Each scene shows the same named points in several views. A view is turned or mirrored, shifted and resized as a whole, has a little noise and may leave points out.

Scene 1
View 1
Z900: [ -9  10   4   2 -11   3   5  -4   1 -13  -9 -18  13 -16  -2  15 -21  21
  11   9   6 -11 -10  10]
Z572: [  6  14  -4   6  10 -10  13   5 -10   1 -11   1  -5  -1   0   0 -15   2
   2   1  13   4   7  -6]
Z54: [  1  10  -2   2   6  -1  16   0  -1  -2 -15  -2   2  -5   1   3 -11  14
   6   4   6   2   4   0]
Z158: [  0  17  -5   2   5  -7  15   5  -8   0   1  -2  -6  -3   6   9 -11   4
   5   0  19   2   3  -5]
Z973: [ -4   7  -4 -11   7  -7  21   8  -4   1   0  -5 -12  -8  17   7  -3  10
   5 -10  10   0  12  -3]
Z790: [ -1 -10  16  -3 -11  -2 -11  -9  -5  -9 -13 -13   2 -18 -13  -3 -28  20
   6  -3  -5 -22  -2  18]
Z837: [ -5   2  12  -5  -9  -2  -1  -6  -1  -7   1 -10   1 -11  -3   6 -24  19
   9   1  11 -21  -4  16]
Z987: [ -4   8  13  -1  -7   1   3  -5   4 -11  -7 -11  12  -9  -4   8 -27  22
  10   9   9 -20  -9  17]
Z105: [  3   9  -6   2  10  -6  16   5  -7   1 -14   0  -6  -6   4   0  -8   6
   3  -3   6   6   9  -7]
Z261: [  0  -3 -11  -1   3  -1  16  -1  -7   2 -17  -3 -12 -15   3  -2   5  10
   4 -13  -7  13  14 -10]
Z955: [ -3  -5   0  -2 -12   5   5 -14   0  -2  -2  -8  -7 -17  -4   4  -6  17
   8  -7   1  -6   1   7]
Z586: [ 13  -3  -6   7  -1   1   6 -17  -4   8  -4  10 -15  -4 -13  -9  -4   4
   3  -6   6   6   6  -1]
Z879: [  9  14  -9  12  23  -4  25   9  -6   2 -34   7   3   3   0  -6  -7   6
  -2   5   0  19  12 -13]
Z226: [  8  22   7   3  32 -17  23  24  -6  -3 -29   5  10  12  11  -4 -28   7
  -3  10  13   0  10  -3]
Z358: [  3  -2  -5   4  -4   5  10 -12  -1   0 -15  -2  -4 -13  -8  -2  -4  13
   6  -3  -3   5   3  -1]
Z186: [ -4  -6  -1 -12   1   2  16  -4   3  -1  -8  -6  -8 -15   9   2   1  20
   7 -11  -2  -3   9   4]
View 2
Z158: [-10   7   1   0   4   3  -6  -3  20   1  -9   7  10   8  -4   0   2   3
   9   0  -8   1  -1   1]
Z572: [-16   9   2   6  -6   3  -5  -3  18   3  -4   6  10  12  -5   3   1   2
   7  -3  -7   3   9  -2]
Z987: [ -3  14  14  10 -10  10  -4  10  21  -7  -1  -5   3  17  -6  -5 -11  -5
   5  -5  -1   6 -14  -2]
Z879: [-17   3   5  10  -9   0 -12 -12  16   6   0   3  13  10  -7   8   6   2
   3  -6  -5   9  20   0]
Z586: [-9  2  2 -1 -1  0 -9 11  4  1 -2  7 14 18 -1  9 -6 -1 16 -6 -8  3 11 -2]
Z261: [ -5   4   0  -1  -6   6 -14  -3   3   0   5   3  12   5  -9   9   5  -1
   8  -4 -11  -2  13   6]
Z955: [  2   7   5   0  -3   8 -10  12   7  -6   3   0   9  11  -6   3  -6  -4
  13  -4  -9  -1  -5   2]
Z900: [ -1  12  11  13  -9   8 -10   7  22  -9   4  -6   6  10  -9  -4  -6  -2
   7  -4  -3   6 -15  -2]
Z54: [-8  7  8  7 -5  4 -9 -2 15  0 -1  0  8 12 -6  3 -1 -2  5 -4 -5  6  3  1]
Z105: [-11   6   4   3  -6   5  -9  -7  12   3  -2   2   9  10  -7   4   3  -1
   4  -4  -7   3  11   4]
Z226: [-24  12  10  10 -13   6   0 -19  26   8 -10   2   3  17  -6  -1   3  -2
  -6  -4   1   9  15   0]
Z790: [ -4  19   9   6 -19  16  -3  19   9 -10   7  -5   3  20  -7  -2 -15  -8
  11  -6  -4  -2  -7  -2]
Z837: [ -3  16   9   4  -8  12  -2  13  17  -7  -2  -2   3  16  -6  -5 -11  -5
   9  -3  -4   0 -13  -1]
View 3
Z226: [  6   7   0  12  -7 -10  -2   6  -7 -12   0 -10  20 -11  -6   5   5  14
   8 -13  25  -1   4  -6]
Z955: [  4  -9  -1  12   1  12 -11   0   9   3  -9   2   4   4   7   1  -1   4
   4  -4   1   1  -6  -1]
Z790: [ 11  -7 -10  18   9  11 -12   2  10  -1  -8  -2  10   3  14  -1   0  15
  12 -15  -2   4  -9  -8]
Z358: [ 2 -7  2 13 -1  9 -7  4  4 -2 -6  2  4  4  3  2 -7  5  4 -2  5  3  0 -7]
Z837: [ 10  -6  -9  15   4   8 -14  -2   9   4  -7  -3  10  -2   9  -1   7   9
   9 -14   3   1 -10   0]
Z572: [ 6  4 -3 11 -6 -5 -5  4 -1 -4 -5 -4  6  0  0  0 -1  7  4 -5 16 -3  0 -3]
Z158: [ 5  0  0  8 -8 -1 -8 -1  2  3 -7 -3  5 -2 -1  0  5  2  2 -3 15 -6 -4  5]
Z879: [  0   1   4   9  -9  -4   0   8  -4  -9  -1  -4   8  -3  -7   2  -7   7
   4  -2  20   0   7 -11]
Z261: [  0  -5   8   6  -4   5  -1   5   3  -3 -10   2   5   6   2   6  -7   5
   3   4  10  -3   0  -3]
Z987: [  8  -8  -9  15   2   9 -15  -2   8   3  -2  -5  12  -8   6  -3   9  10
  10 -17   4   5  -8  -5]
Z54: [ 2 -4  1 11 -5  3 -7  2  2 -2 -4 -3 10 -4 -1  2  0  7  5 -6 12  1 -1 -5]
Z186: [  1 -10   7   7   0  10  -5   1   7  -1 -10   1  11   3   6   8   0   6
   5  -2   5  -2  -5   2]
Z105: [ 3  0  3  8 -5 -1 -3  4  0 -4 -7 -3  7  0  0  3 -3  7  4 -2 14 -3  0 -3]
Z586: [ 6 -1  1 20 -2  1 -9  1  1 -3 -9  4  0 10  3  3 -8  0 -2  0  8  3  0 -3]
Z900: [  4 -10  -8   9  -2  12 -13   0   9   6  -2  -5   7  -9   4  -7   6  10
  10 -12   5   2  -7  -7]
Z973: [  3  -2   5   6  -4   2  -4   1   3  -1 -11  -1  12   1   3   8   3   5
   4  -2  12  -7  -5   8]
View 4
Z54: [  4  -1  11   0   7   1   1  -3  -2   2   3   5  -4  -1   0  -5  -7  16
  -1   4  -5   2 -14  16]
Z226: [  3 -11   9   7   0   0  -1  -5  -6  19  16   3 -11  -9  -9  -3 -15  18
  18  -6 -12  19 -24  26]
Z955: [  9   9  14  -4  12   5   2  -1   1 -11  -5   9  -3  -2   3  -5  -1  20
  -9  14   0  -9  -1   8]
Z261: [ 12 -15   7  -1   9   9   9 -16  -1   0   0   4   4   5   3  -3   0  15
   0   6   8  -8  -4  13]
Z105: [  9  -9   8   2   3   5   1 -11  -2   1   5   2  -1   1  -4  -2  -4  14
   5   3  -3   2  -9  15]
Z973: [ 12   0   6   7   4  14   3 -17 -10  -1   2  -7  -6   0  -2   1  -6  18
  -4   4  -2   1  -5  14]
Z790: [ 11  17  19  -9  14  -2   1   9   2 -11  -4  28  -8 -16  -2  -6  -2  33
   4  18  -1  -1   0  10]
Z837: [  8  22  16  -3   9   2  -4   6  -3 -11  -2  14 -11 -11  -3  -3  -6  27
  -4  14  -8   2  -4  10]
Z987: [  2  23  17  -5  10  -4  -5  11  -3  -6  -1  16 -12 -11   0  -6 -10  27
  -5  12  -8   5 -15  15]
Z358: [ 5 -6 13 -5 12  2  4 -3  5 -4 -2 11  1  0  3 -7 -1 15 -2  9  2 -8 -6 12]
Z572: [  7  -6  11   2   0   3  -3  -8   1   1   8   3  -1   0  -8  -2  -6  12
   9   3  -8   7 -11  13]
Z586: [  5 -11  16   2   7   7  -1  -2  12  -6  -1   5   2  -1  -3  -6   1   5
   3  10  -8 -11   5   6]
Z900: [  4  21  14  -9  10  -6  -3   5  -6  -9  -1  14  -4  -2   3  -4  -8  26
  -9  11  -2   5 -20  13]
Z186: [ 11   1   8   1  12  12   7 -10  -5  -2  -4   2  -7  -4   5  -4  -4  24
  -8  10   4  -7  -1  14]
Z158: [  7   3   9   6  -1   9  -5 -10  -5  -5   4  -7  -2   5  -6   1  -7  12
  -3   4 -11   4  -8  11]
View 5
Z261: [ 16  23  -7   4   7  16  -2  -8 -24   4  -4  -7  -9  -5  14   8  -6  -3
  -3   7  -3   5  15  18]
Z226: [  8   9 -16   3 -26  -1  40   0 -12  -8  -7  -5  -6  -1  16 -10 -14   4
 -11   6   3  11   6 -10]
Z790: [ 20   5 -16 -20  11  -1  -6  13  12   6  21   2   3  11   2  11 -11  -5
 -10  20   7  16   1  11]
Z586: [  3   3 -11 -11  11  19  -1  -7 -13   2   5  -6  -4 -17  12  11 -11 -14
  -4   0  -8  11   4  15]
Z572: [  5   9 -11   0  -8  15  15  -6 -11  -3   3 -12  -3  -2  14   0 -12  -7
  -2   6   0  10   4   2]
Z158: [ -3   8 -10   7  -7  15   1 -16  -6  -4   1 -18   3  -3   6  -9  -8  -5
  -3   6  -1   4   7   7]
Z987: [  6   4 -17 -10  -2  -6  -2   9  16   4  15  -9  13   7  -5   2 -15   7
 -15  16   3  12   2   5]
Z54: [  5  13 -13   0  -5   6   7  -1  -9   1   1 -10   3  -3   7   4 -12   4
  -9   6  -3   9   8   7]
Z900: [  5  13 -13  -5  -4   0  -6   9  10   5  13 -18  15  12  -5   7 -15  11
 -11  15   1  11   4   7]
Z879: [  7  19  -9   3 -13  14  25  -1 -27  -1  -8 -13  -7  -8  18   8 -14   3
  -6   0  -7  10   9   2]
Z358: [ 10  14 -10  -6   8  12  -4   2 -12   7   4  -8   0  -7   7  14 -12   0
  -8   5  -7  11   8  16]
Z837: [  7   2 -16  -9   3   0  -8   1  16   2  17  -6   9   7  -3  -1 -10  -2
 -10  17   5  10   2   8]
Z186: [ 14  17 -12   3   9   4 -10  -7  -7   4  -1  -2  -1  -4   5   0  -3   2
 -10  12   0   3  15  20]
Z973: [  8  14 -11  11  -3  10  -1 -18  -9  -3  -4 -10  -3  -1   8 -12  -2  -3
  -6  10   4   0  13  12]

Which points are out of place in each view (at most two, in the order of its rows)? Write - if all are in place.
view 1 => Z158, Z879
view 2 => Z105
view 3 => Z261, Z973
view 4 => -
view 5 => -
